Each row is a point on a tangle of strands that fork and nearly touch. The rows are in no order.
(in the rows, 128 means zero)
Two points are linked if the straight distance between their rows is under 58.9. Some points are linked to none.
Kavoz: 150	117	124	127	138	71	130	174	103	120	100	103	126	163	146	131	156	127	119	130	148	106	145
fomit: 146	136	171	132	112	179	130	117	153	135	152	129	124	107	111	110	109	115	123	121	171	149	140
miv: 128	96	125	103	152	135	140	136	119	167	133	109	116	122	134	139	146	145	124	116	113	140	103
Kode: 147	101	137	128	142	64	129	160	85	107	91	111	116	161	133	117	153	112	136	119	134	102	139
vibol: 106	152	122	140	114	120	118	114	151	75	137	113	170	131	123	106	85	124	142	130	139	138	148
Noku: 138	127	109	130	132	165	118	113	157	122	147	160	134	128	141	117	99	146	115	138	136	136	144
ses: 123	123	141	156	112	111	126	142	95	137	97	111	118	127	104	139	158	101	131	147	125	116	120
Bovek: 140	122	116	130	133	92	120	170	113	134	116	103	135	161	143	145	154	143	105	141	142	117	137
Dama: 132	115	119	127	138	116	113	128	125	122	135	119	118	165	145	137	166	131	138	110	101	136	111
kigu: 113	98	89	138	145	139	122	138	116	141	130	136	137	143	141	124	141	150	109	152	123	125	97
sezos: 159	122	121	114	158	135	117	121	139	141	162	154	112	147	151	126	129	138	116	132	109	133	125
vuza: 136	180	144	111	132	116	101	108	147	107	134	135	155	147	144	124	107	130	149	148	102	130	155
Dupez: 138	127	128	127	139	152	127	129	155	142	161	147	116	126	147	122	139	127	126	120	130	137	95
vadu: 114	134	154	134	103	152	124	112	135	109	127	117	156	113	98	117	98	124	152	109	159	142	154
bezev: 102	98	105	116	123	108	130	127	96	115	80	128	99	125	117	128	129	128	154	107	99	108	124
sig: 131	133	126	117	146	131	114	153	135	161	142	120	139	134	157	142	138	146	100	164	118	126	116
duvat: 118	179	119	117	126	96	114	115	140	95	117	140	161	146	137	124	95	125	152	159	107	117	162
pude: 128	170	137	133	106	107	123	125	130	114	113	125	160	122	112	136	90	132	137	151	141	122	177
rulo: 99	112	123	123	117	134	136	113	114	121	89	136	95	113	107	138	139	122	151	112	96	111	126
rarot: 123	147	103	154	122	109	129	148	135	98	121	129	149	141	136	137	123	131	111	152	137	122	160
Lefi: 127	136	118	143	126	172	117	100	151	111	150	149	143	133	117	104	96	133	115	126	151	141	159
Zaga: 111	104	113	169	120	134	136	137	113	129	129	131	122	141	118	119	163	124	113	126	142	129	108
vetul: 140	137	126	110	160	147	114	147	161	150	165	138	134	130	171	129	134	143	105	158	127	137	108
Poga: 162	166	153	123	125	125	118	115	149	126	147	139	125	135	138	141	127	121	125	139	123	135	143
bas: 146	135	129	118	146	162	127	138	158	142	177	136	129	119	162	122	119	139	106	136	148	141	110
ril: 92	129	136	129	99	135	151	113	126	112	99	114	115	90	95	130	134	113	139	90	131	136	139
kulu: 132	141	131	112	117	124	117	114	116	150	111	153	123	136	119	139	121	137	152	141	106	112	146
Dizit: 153	158	164	134	134	172	116	127	147	112	166	131	133	127	142	114	81	129	114	141	156	140	149
kilok: 157	141	140	119	157	172	110	128	142	116	176	135	126	130	159	111	66	140	107	137	148	140	142
Palat: 135	139	147	156	117	109	122	120	105	138	107	137	123	129	97	140	153	105	131	154	109	122	131
bezum: 150	141	113	113	146	164	110	130	154	123	162	147	131	137	164	119	84	145	105	141	127	130	145
nize: 116	143	124	130	120	106	121	107	143	113	112	146	153	123	105	120	121	119	148	147	112	116	140
gepon: 127	133	140	122	126	135	127	93	154	112	136	153	123	111	118	116	118	108	156	108	103	133	115
Besum: 128	134	103	122	147	140	111	134	153	128	156	141	141	146	166	122	128	145	108	151	115	129	115
Sor: 125	119	117	105	128	141	124	104	143	121	128	142	112	129	131	126	126	117	149	98	99	128	118
nam: 110	90	126	123	137	127	133	145	54	118	84	99	85	113	117	141	135	127	129	107	122	114	112
ledu: 98	95	103	150	129	103	132	111	112	93	94	137	123	133	101	105	144	111	137	119	111	115	110
buda: 125	94	141	109	163	135	137	142	89	174	127	91	112	121	139	146	150	134	108	124	109	144	80
Rofif: 123	155	123	154	133	61	152	121	129	99	134	114	170	119	111	116	126	118	123	144	132	121	145
pasiv: 118	145	115	154	129	74	140	133	136	87	110	123	157	141	129	125	128	119	120	151	129	113	148
nirok: 127	110	126	123	140	74	127	137	96	109	102	110	124	159	122	128	151	121	144	112	113	116	129
Nafon: 104	113	130	136	120	88	147	139	99	101	84	104	99	119	118	134	151	103	140	107	119	112	117
garu: 134	142	137	119	130	139	119	105	160	106	152	141	138	133	135	122	113	119	152	117	119	141	120
Mufot: 114	107	122	111	140	128	127	138	116	126	123	109	103	143	145	145	162	135	142	99	98	133	105
zikar: 95	121	123	134	111	128	128	101	147	101	117	141	141	111	96	110	122	118	156	109	125	131	135
Talap: 133	104	132	88	147	148	129	127	133	165	136	128	103	109	138	133	120	139	135	106	107	126	112
vosa: 163	134	146	138	138	145	140	127	152	140	169	153	104	132	140	117	132	122	97	127	156	139	120
tozaz: 103	117	126	137	101	134	147	124	130	126	112	120	133	104	96	121	129	126	131	104	155	130	150
sinit: 171	133	140	127	150	141	132	137	140	160	166	138	108	127	153	137	144	129	99	144	137	132	113
vuvo: 174	159	149	133	138	141	127	130	155	129	163	150	115	127	141	125	120	122	111	144	142	130	138
sez: 131	139	140	106	110	136	125	112	136	142	120	147	127	120	119	129	111	129	157	116	122	124	141
divik: 110	134	140	139	115	164	119	102	147	97	140	134	160	121	102	100	91	127	133	125	156	138	158
Bafof: 120	131	100	131	130	151	131	144	142	133	145	126	155	130	153	131	107	160	104	143	148	135	135
Bemi: 128	97	141	124	171	145	166	131	137	179	164	130	107	106	142	110	137	130	95	135	137	145	79
Lemeb: 140	151	148	133	100	116	127	129	146	119	137	108	137	136	129	146	140	124	134	114	140	148	129
lanek: 129	153	153	150	111	138	131	109	149	106	154	128	149	122	120	122	113	119	129	120	144	146	133
malu: 122	108	117	138	109	115	132	141	113	134	96	128	129	128	106	135	136	121	139	130	138	106	142
mig: 97	113	116	141	125	124	134	101	120	110	102	140	114	113	97	120	145	114	141	114	105	126	113
leson: 111	107	129	118	135	172	148	118	154	153	162	139	117	102	137	109	125	137	119	103	151	150	96
Zumet: 142	152	132	154	106	108	139	119	132	118	129	128	146	128	111	142	123	124	113	136	140	137	163
bupir: 103	105	112	122	135	114	128	136	98	118	96	108	97	138	129	137	150	129	150	103	94	121	106
fab: 143	136	153	130	96	158	129	124	139	140	140	121	134	110	108	130	118	122	132	111	162	148	142
Zot: 118	104	108	161	136	100	120	125	91	104	101	132	130	147	107	114	143	109	135	136	119	113	118
gan: 122	97	131	135	114	117	137	147	68	133	77	103	84	111	98	138	141	115	127	109	124	115	132
zopu: 131	122	144	139	109	131	131	138	104	148	112	111	107	122	111	154	165	113	125	130	118	128	113
beb: 122	109	133	120	116	122	131	130	82	150	87	123	96	121	102	143	136	130	143	119	119	115	141
Torep: 117	145	90	138	136	134	130	164	139	116	139	112	151	144	167	137	111	153	94	141	136	130	147
Zug: 134	137	144	135	119	116	131	97	117	134	109	148	115	116	104	141	144	110	144	136	98	123	131
kamuk: 141	127	150	115	108	153	143	126	129	150	126	111	83	98	126	151	148	120	123	111	117	133	112
sova: 131	131	129	111	109	105	134	126	92	148	95	133	114	136	115	145	130	132	156	128	107	107	143
zur: 130	127	143	94	122	166	112	136	139	153	135	131	136	111	136	131	99	142	146	124	146	131	125
nug: 160	124	155	119	137	151	132	136	130	167	143	136	95	118	136	139	151	123	114	140	125	128	106
gab: 121	99	147	122	147	157	152	136	95	167	133	99	87	99	131	143	151	134	99	116	121	142	87
Velu: 142	172	148	142	114	125	122	116	138	113	134	127	150	116	115	137	100	121	115	151	137	138	168
dased: 126	149	122	121	118	110	115	134	148	96	133	122	152	150	142	126	123	129	150	117	124	138	135
fafad: 130	115	131	91	144	162	128	125	152	164	155	138	133	100	132	117	96	147	130	125	144	136	113
lidaz: 124	154	134	117	104	131	113	131	125	126	116	135	155	135	123	125	93	135	150	136	147	110	165
Bobe: 121	136	127	145	105	147	131	116	152	119	141	147	140	119	114	126	132	125	130	124	147	133	133
ribeb: 128	89	102	127	157	109	113	149	80	139	108	114	130	158	131	130	138	138	122	132	122	114	117
Geb: 129	115	145	128	119	166	151	131	119	156	133	112	76	94	129	141	162	121	100	107	130	148	97
Kapi: 116	110	119	96	138	150	125	122	121	140	111	134	96	114	134	138	129	135	148	102	95	121	111
sened: 133	100	99	147	147	94	112	148	90	112	99	130	127	159	127	113	134	125	127	139	124	103	125
Pab: 128	105	124	136	149	151	140	129	126	171	156	130	118	123	142	123	147	140	97	137	139	137	93
ziniv: 126	130	141	135	120	142	135	95	131	139	117	153	115	103	91	130	140	112	137	123	118	127	145
Gerut: 149	137	155	122	98	153	144	120	135	148	131	121	107	99	111	139	129	115	130	102	136	139	129
Rege: 140	145	158	130	121	155	126	108	154	111	165	133	129	132	135	119	105	115	141	107	147	150	123
rana: 127	128	107	115	145	114	105	159	119	152	121	120	146	147	153	139	143	150	117	163	120	116	131
Seg: 140	146	148	109	115	153	106	119	139	136	136	142	139	124	126	129	95	133	149	136	137	122	150
sutul: 122	103	125	101	154	173	136	125	158	161	170	144	126	97	140	94	97	141	108	121	154	148	106
Gona: 120	151	128	138	139	79	144	98	134	104	134	125	171	109	100	113	123	120	139	138	110	132	126
Seb: 127	122	132	129	101	113	139	126	123	130	102	128	125	114	103	139	130	120	145	103	131	124	146
kor: 152	162	141	118	120	108	112	128	138	132	131	122	138	150	144	149	145	135	137	137	112	128	150
Sedi: 145	141	124	143	109	98	127	153	114	141	110	104	131	145	128	149	151	128	105	153	142	120	138
Duku: 114	90	107	96	159	103	117	152	85	151	108	106	125	148	146	135	140	151	139	122	109	111	108
tope: 119	122	119	130	116	160	129	134	149	137	149	138	151	125	136	124	125	140	122	127	149	135	122
beva: 116	122	94	143	131	140	117	136	142	123	132	141	146	146	143	127	139	137	115	148	125	124	112
pigal: 123	130	91	155	133	115	136	157	123	118	127	121	146	150	154	133	135	147	90	153	142	125	142
rarak: 154	145	157	122	125	177	119	132	149	137	166	139	129	108	138	110	95	133	120	130	167	139	127
fenov: 138	114	135	118	145	164	155	127	149	152	172	150	95	113	148	104	139	127	112	110	140	141	84
Papu: 126	161	145	135	108	114	129	119	150	100	144	113	160	147	126	133	116	114	139	116	139	149	132
nuz: 133	138	119	125	129	103	117	123	135	114	128	120	139	156	137	141	153	132	140	120	107	127	135
moko: 127	121	104	135	121	107	118	149	114	142	100	139	138	140	124	136	131	144	128	144	137	106	146
Pud: 112	156	128	125	129	101	126	92	146	93	132	128	175	112	108	113	103	121	151	151	109	124	131
moze: 120	153	111	132	130	94	125	119	147	76	138	110	168	152	137	118	103	124	135	122	127	136	148
zap: 111	88	106	132	155	142	132	131	105	158	138	120	132	132	138	121	142	136	106	140	126	139	82
gon: 117	101	123	140	138	66	144	138	100	96	89	119	110	139	124	112	141	106	147	106	122	105	120
matur: 115	152	106	137	122	101	116	126	135	101	108	153	155	139	128	118	108	127	137	158	113	106	153
Bak: 123	114	105	118	139	101	118	169	103	148	103	119	136	143	139	128	131	148	129	161	142	95	129
Nefe: 97	119	122	130	110	109	161	125	118	99	91	109	100	102	108	138	138	112	137	90	113	121	126
Mek: 146	136	140	137	114	120	131	129	129	143	135	119	119	136	125	150	161	120	121	126	129	139	122

Follow the links from the first point to the second, and from the first to the third. Name the last point that the two ways share.
Gona, dased, buda => lanek
dased, rarak, Pud => lanek
Zug, mig, buda => Papu
ziniv, Zot, bezum => Papu
sutul, Pab, Kode => vetul
sened, sinit, lanek => nuz
fafad, kigu, Sedi => vetul
sinit, zopu, mig => nuz

A fork is a point with three links, a tip a point with one. Leave the first point through the second and follow the links. Name the first fork or tip that comes.
Sedi, Bovek => vetul
sig, rana => Sedi
vadu, divik => lanek
pigal, rarot => vuza
buda, gab => vadu
Dama, Mufot => Duku

A fork is a point with three links. Follow the links from the first point to the second and name the forks in between, in order.
Pab, lidaz => vetul, Seg
beb, vetul => Seg
bezum, Palat => lanek, Papu
rarot, vosa => lanek, Papu, dased, nuz
bezev, buda => nuz, dased, Papu, lanek
sez, rana => Seg, vetul
nug, ribeb => nuz
fenov, Nefe => vetul
